A landscape with many valleys, sampled at points; each row gives a point and its height.
A ball rolls from a point to whichever of its 2 nearest points has the largest drop for the distance, and stops where none of them is lower. Distance is the straight distance between rows; heights are no part of it.
(596) height 36.1: [2,-20,-2,-14,4,1,6,-17,-6,-5,2,27,8,24,4,7,22,-11,20,2,-6,-12,4]
(442) height 29.6: [-7,10,17,-10,3,-6,-7,14,-16,16,14,-17,2,-35,13,1,0,-10,-37,1,4,-26,6]
(427) height 43.1: [-24,-8,1,5,-1,7,-9,10,18,19,11,6,-9,16,-8,-9,0,-4,0,-10,16,-14,21]
(735) height 51.0: [-8,1,1,-15,15,25,-6,-27,-20,4,5,28,-5,20,19,-1,12,15,7,3,-6,-2,-35]
(644) height 21.8: [11,-3,-13,10,-20,-31,-13,-12,-12,-9,33,15,0,1,8,-19,-28,15,-17,7,9,-29,-20]
(303) height 30.0: [4,15,17,9,37,11,17,30,-6,-3,-8,-5,1,-6,-31,1,13,-18,-2,2,-4,-10,22]
(304) height 46.4: [1,3,-12,-8,-6,5,-11,22,-3,7,26,1,-4,-10,15,-16,-22,-4,-24,5,0,-11,-13]
(568) height 7.5: [-15,9,3,-10,-7,1,-3,21,-3,18,-11,12,-1,15,15,0,-6,11,4,12,-9,9,5]
(198) height 22.7: [15,20,-21,-7,25,26,23,5,9,-2,-17,5,-2,5,-25,19,30,26,25,2,-12,15,-21]
(813) height 63.6: [-7,-13,22,-9,13,39,-4,21,9,17,-17,8,-4,-25,-1,-8,-3,-11,11,-9,9,-5,15]
(413) height 9.9: [12,34,-9,2,28,-17,25,-15,-6,-9,-1,-3,5,8,-12,10,3,4,20,0,-2,-7,-8]
(83) height 24.3: [14,31,-1,1,-4,-15,18,8,-22,-16,-12,-37,5,-22,-15,3,-26,-18,-3,15,-8,31,6]
(600) height 51.2: [-25,-34,-23,-20,-6,18,-23,11,7,29,20,12,-5,1,8,-23,1,3,-18,-5,9,-13,6]
(467) height 49.9: [-16,-16,9,18,15,14,3,-8,9,-14,-2,10,2,-6,-4,-1,18,-20,14,-10,1,-12,4]
(149) height 49.6: [-25,-17,10,18,-5,8,-14,9,-16,-4,6,12,-4,-17,29,-12,7,-9,-14,0,0,-6,-10]
(526) height 39.5: [10,9,8,-19,23,16,15,17,12,1,-17,8,-7,2,-20,18,40,3,20,-2,-4,-13,8]
(214) height 47.1: [-26,-16,-7,-13,-2,16,-6,15,-2,23,12,24,-10,28,4,-22,12,0,-1,0,3,-22,20]
(89) height 58.6: [6,-15,14,-7,26,54,9,8,-12,23,-16,5,3,-1,-8,8,18,14,9,0,-21,-7,-13]
(849) height 54.7: [-6,-16,7,-16,10,45,-7,-10,-31,23,-7,9,5,17,11,8,16,17,5,3,-18,-9,-28]
(783) height 43.5: [0,-14,-17,6,-13,-14,5,-10,21,-10,-27,12,5,20,12,-8,13,9,20,-10,4,32,9]
(856) height 19.6: [-19,-11,8,-3,-20,-6,-11,22,15,10,-28,0,6,15,4,-5,-3,0,14,6,6,26,13]
(558) height 29.0: [-8,-23,4,10,-31,-26,-14,22,11,-19,-30,5,14,12,5,-8,-8,-3,7,16,-6,33,-11]
(309) height 61.6: [1,-27,14,1,30,52,3,21,-4,27,-11,-1,6,-28,-9,1,7,-3,1,-10,-2,-19,2]
(546) height 35.3: [16,-25,-13,10,-27,-34,-15,-2,33,-18,-5,15,-1,11,7,-9,1,-5,4,-8,10,28,10]
(87) height 54.4: [-11,5,10,26,15,16,6,-1,-13,-6,4,-3,-1,-17,11,5,8,-8,-16,-10,-7,-11,-4]
(80) height 42.0: [13,0,11,-7,30,-5,5,-15,-2,-7,-9,17,3,20,10,12,14,-3,13,-5,-10,-28,3]
(188) height 31.8: [27,-7,-6,-2,32,26,23,19,17,1,-29,0,6,-3,-26,20,43,7,29,1,-10,8,-1]
(349) height 25.0: [15,18,14,5,25,17,18,26,-21,8,-14,-9,14,-25,-11,21,21,-11,-6,0,-6,1,14]
(868) height 36.6: [-9,-19,0,-4,-3,-17,-6,-30,1,18,7,8,-1,12,22,-9,-10,9,2,-2,-2,-29,2]
(621) height 50.8: [-16,-11,-11,5,-5,0,2,-8,-6,0,14,36,-8,26,2,-32,13,11,12,-7,8,-11,6]
(200) height 51.9: [-2,4,-3,-13,-26,3,-13,16,-3,-1,20,4,-25,-29,8,-31,-33,7,-21,-2,22,-1,-8]
(206) height 29.8: [30,26,-14,-13,17,24,20,18,1,5,-10,-4,-6,-7,-14,15,9,14,10,-4,-10,21,1]
(240) height 30.4: [1,3,-15,-9,6,-20,-16,-18,-10,17,34,-4,1,10,11,-7,-17,14,-16,1,9,-36,-6]
(754) height 20.9: [28,15,11,-3,-28,-31,-1,1,-12,-33,8,-33,-11,-31,-8,-9,-31,-15,-26,13,-5,14,-6]
(207) height 52.3: [-3,10,-9,11,36,12,12,-22,-13,0,-20,10,-9,32,-6,-9,2,31,20,-4,-13,10,-20]
(34) height 34.9: [-23,-41,-1,7,-27,-7,-19,-1,11,-16,11,13,23,15,-4,-7,14,-23,5,5,11,16,8]
(407) height 59.5: [3,-7,17,-15,-15,-24,-18,11,16,6,13,-10,-5,-20,6,-3,-22,-20,-25,-7,24,-12,11]
(154) height 37.9: [-12,22,4,-3,4,-2,12,11,17,4,-7,2,1,4,-17,18,32,1,11,-8,12,6,19]
(826) height 57.6: [3,34,-1,-1,-24,-20,9,-15,9,-10,9,-17,-4,1,-16,8,1,11,1,4,9,13,-5]
(429) height 33.7: [0,-2,9,0,41,30,8,27,6,-2,-1,11,-11,6,-28,-20,7,-6,10,-3,0,-26,12]
(246) height 63.3: [23,-4,-5,8,-15,-11,-3,-36,14,-7,-1,-22,-1,11,9,12,-27,12,0,2,-10,0,-15]
(448) height 60.1: [14,15,5,1,8,7,4,-33,-5,9,1,-10,3,5,3,25,-14,12,3,-5,-3,-13,-12]
(69) height 14.3: [6,14,17,2,15,17,7,17,-11,30,7,-25,5,-30,-6,20,3,-10,-33,1,-3,-4,18]
(765) height 61.7: [-4,-37,11,-13,-14,-10,-24,2,22,10,12,-7,5,-21,12,4,-16,-18,-2,-4,14,-21,3]
(834) height 28.7: [-4,-19,3,3,-41,-19,-18,6,40,-17,-6,5,3,8,-10,0,13,-7,-7,-7,21,34,5]
(104) height 44.6: [-17,-37,-2,-1,-18,0,-20,-1,-6,-3,13,11,14,5,26,-10,2,-11,-18,-2,-6,-8,-9]
(629) height 47.4: [-6,-16,-4,19,12,1,-1,-36,-4,-12,-6,-6,16,18,9,15,0,5,18,1,-9,4,-21]
(109) height 56.8: [-14,-5,0,-4,-21,-29,-18,6,8,14,20,-8,-18,-17,7,-21,-18,6,-34,-4,19,-24,16]
(375) height 36.2: [-19,-30,-7,23,-14,-16,-23,14,5,-19,1,6,16,16,10,-14,-10,-17,0,5,3,26,2]
(761) height 53.6: [7,8,5,10,-6,-8,-4,9,13,-3,-16,-23,6,-13,-3,17,-2,-5,-6,1,0,23,7]
(768) height 15.9: [9,29,5,-2,33,-7,28,-24,-23,-8,6,-4,-7,-10,-9,-4,-9,-15,12,0,-2,-24,16]
(544) height 3.0: [11,25,-9,-2,11,-32,13,-20,-10,-13,8,27,2,16,-5,-8,-9,10,27,2,3,-6,-9]
(250) height 38.0: [-26,-33,8,23,-7,19,-4,-1,-4,9,-27,-8,23,4,8,5,17,-11,9,2,-9,23,2]
(489) height 22.6: [18,23,3,-8,11,-16,16,-28,-10,-6,17,-21,-4,-16,0,8,-16,-17,-8,-1,-1,-15,14]
(368) height 47.6: [5,-1,-3,-13,-17,-6,-9,-29,-16,-4,10,19,-11,17,32,-3,5,20,-6,0,-1,-6,-28]
(555) height 49.5: [4,-11,-21,6,9,9,7,-25,9,7,-24,9,-3,41,2,-4,12,21,15,-10,-11,18,2]
(393) height 43.4: [13,20,-7,-17,-3,0,0,-8,-3,-8,4,18,-13,2,17,8,9,15,1,2,-4,6,-15]
(692) height 4.9: [27,1,8,4,-28,-41,-9,11,17,-38,6,-11,-13,-12,-24,-14,-22,-4,-26,1,-1,17,-15]
(72) height 19.0: [20,30,3,-10,-10,-21,12,-22,-18,-20,4,-25,-4,-22,-10,0,-31,-18,-2,10,-2,9,4]
(659) height 12.1: [18,14,-7,5,-3,-19,-5,-14,-6,-15,26,11,-1,6,1,1,-27,1,1,3,7,-6,-18]
(891) height 46.7: [21,8,8,-8,24,-6,4,2,8,2,-2,1,8,-8,4,9,-15,-13,20,-4,-5,-15,9]
(56) height 39.6: [0,19,-4,4,-4,-14,3,14,-26,5,20,-14,-2,-20,11,-11,-24,-8,-35,8,-1,-4,2]
(372) height 36.7: [20,21,-6,-12,5,21,2,24,2,0,9,8,-14,-9,6,7,2,-1,-7,-3,0,4,4]
(805) height 57.3: [14,19,3,6,1,15,10,-13,-9,5,-2,-31,-4,-11,0,17,-12,5,-12,1,-12,13,-2]
(425) height 30.8: [-12,-2,-4,24,14,14,4,13,-2,7,-30,-4,8,13,3,10,15,8,7,0,-17,16,-1]
(230) height 28.6: [-2,34,-11,11,-5,-32,17,19,1,-21,-23,-29,0,-18,-6,-3,-17,5,2,7,2,29,-8]
(578) height 29.2: [-13,-17,-17,-2,-21,-2,-6,-22,5,-17,8,21,14,21,-3,8,32,-7,13,8,1,9,-6]
(604) height 44.4: [-2,-25,-8,2,16,23,2,15,5,-7,1,15,13,10,-3,18,25,-24,13,-4,-3,-4,5]
(503) height 30.5: [-1,12,-5,-3,4,7,9,9,9,-17,7,1,7,-18,-9,29,24,-5,15,-2,10,5,-5]
(367) height 56.5: [6,25,-2,-5,-16,-11,9,-1,12,-14,3,-29,-6,-20,-22,18,1,-17,-20,3,7,23,13]
(120) height 54.5: [-1,23,0,-6,-26,-6,1,0,-4,-4,20,-11,-21,-23,-19,-30,-25,-2,-16,0,16,8,17]
(630) height 54.3: [-22,-27,-13,-9,-25,-20,-31,18,8,30,18,2,-7,-1,13,-23,-15,11,-25,-1,12,-15,2]
(410) height 56.0: [6,26,8,-4,-32,-16,5,-23,2,2,10,-19,-20,-4,-10,-13,-23,19,-2,-2,7,4,10]
(452) height 17.6: [-9,32,4,-4,11,5,11,3,-25,19,-6,-8,-1,13,5,7,-7,23,0,7,-14,-1,-9]
(833) height 50.2: [12,-4,12,15,7,-6,2,0,24,-4,-10,-15,-3,-18,7,0,-22,-11,8,-13,9,4,17]
(144) height 38.4: [-7,-1,4,-1,15,27,7,4,5,18,-2,3,-5,20,-17,-2,0,3,15,-4,-4,-15,10]
(471) height 19.8: [-2,-3,-9,7,-21,-9,-11,-1,28,-20,10,4,4,1,-13,18,27,-5,7,-3,17,11,-2]
(565) height 43.2: [-18,-20,7,33,-16,-1,-8,-16,1,-8,-18,-14,12,2,8,13,0,1,3,7,-16,15,-15]
(662) height 23.8: [-6,13,6,6,28,15,15,14,-23,14,-32,-3,5,16,-13,14,12,22,17,13,-20,6,-7]
(701) height 40.6: [-20,-41,-10,-10,-23,-12,-16,-27,-14,15,13,14,13,9,27,-30,-8,6,-15,4,2,-15,2]

Call two points neighbours if one is among the 2 nearest of the other. Go from one point of each pair to the other, from neighbour to neighbour, staying as low as possible. Name the highest point that can't be avoided.
(198) and (692) -> (761)
(544) and (72) -> (489)
(72) and (692) -> (754)
(198) and (471) -> (526)

For each start below, name the point where the ball stops.
(89) -> (198)
(629) -> (568)
(765) -> (544)
(87) -> (544)
(600) -> (69)
(120) -> (69)
(813) -> (69)
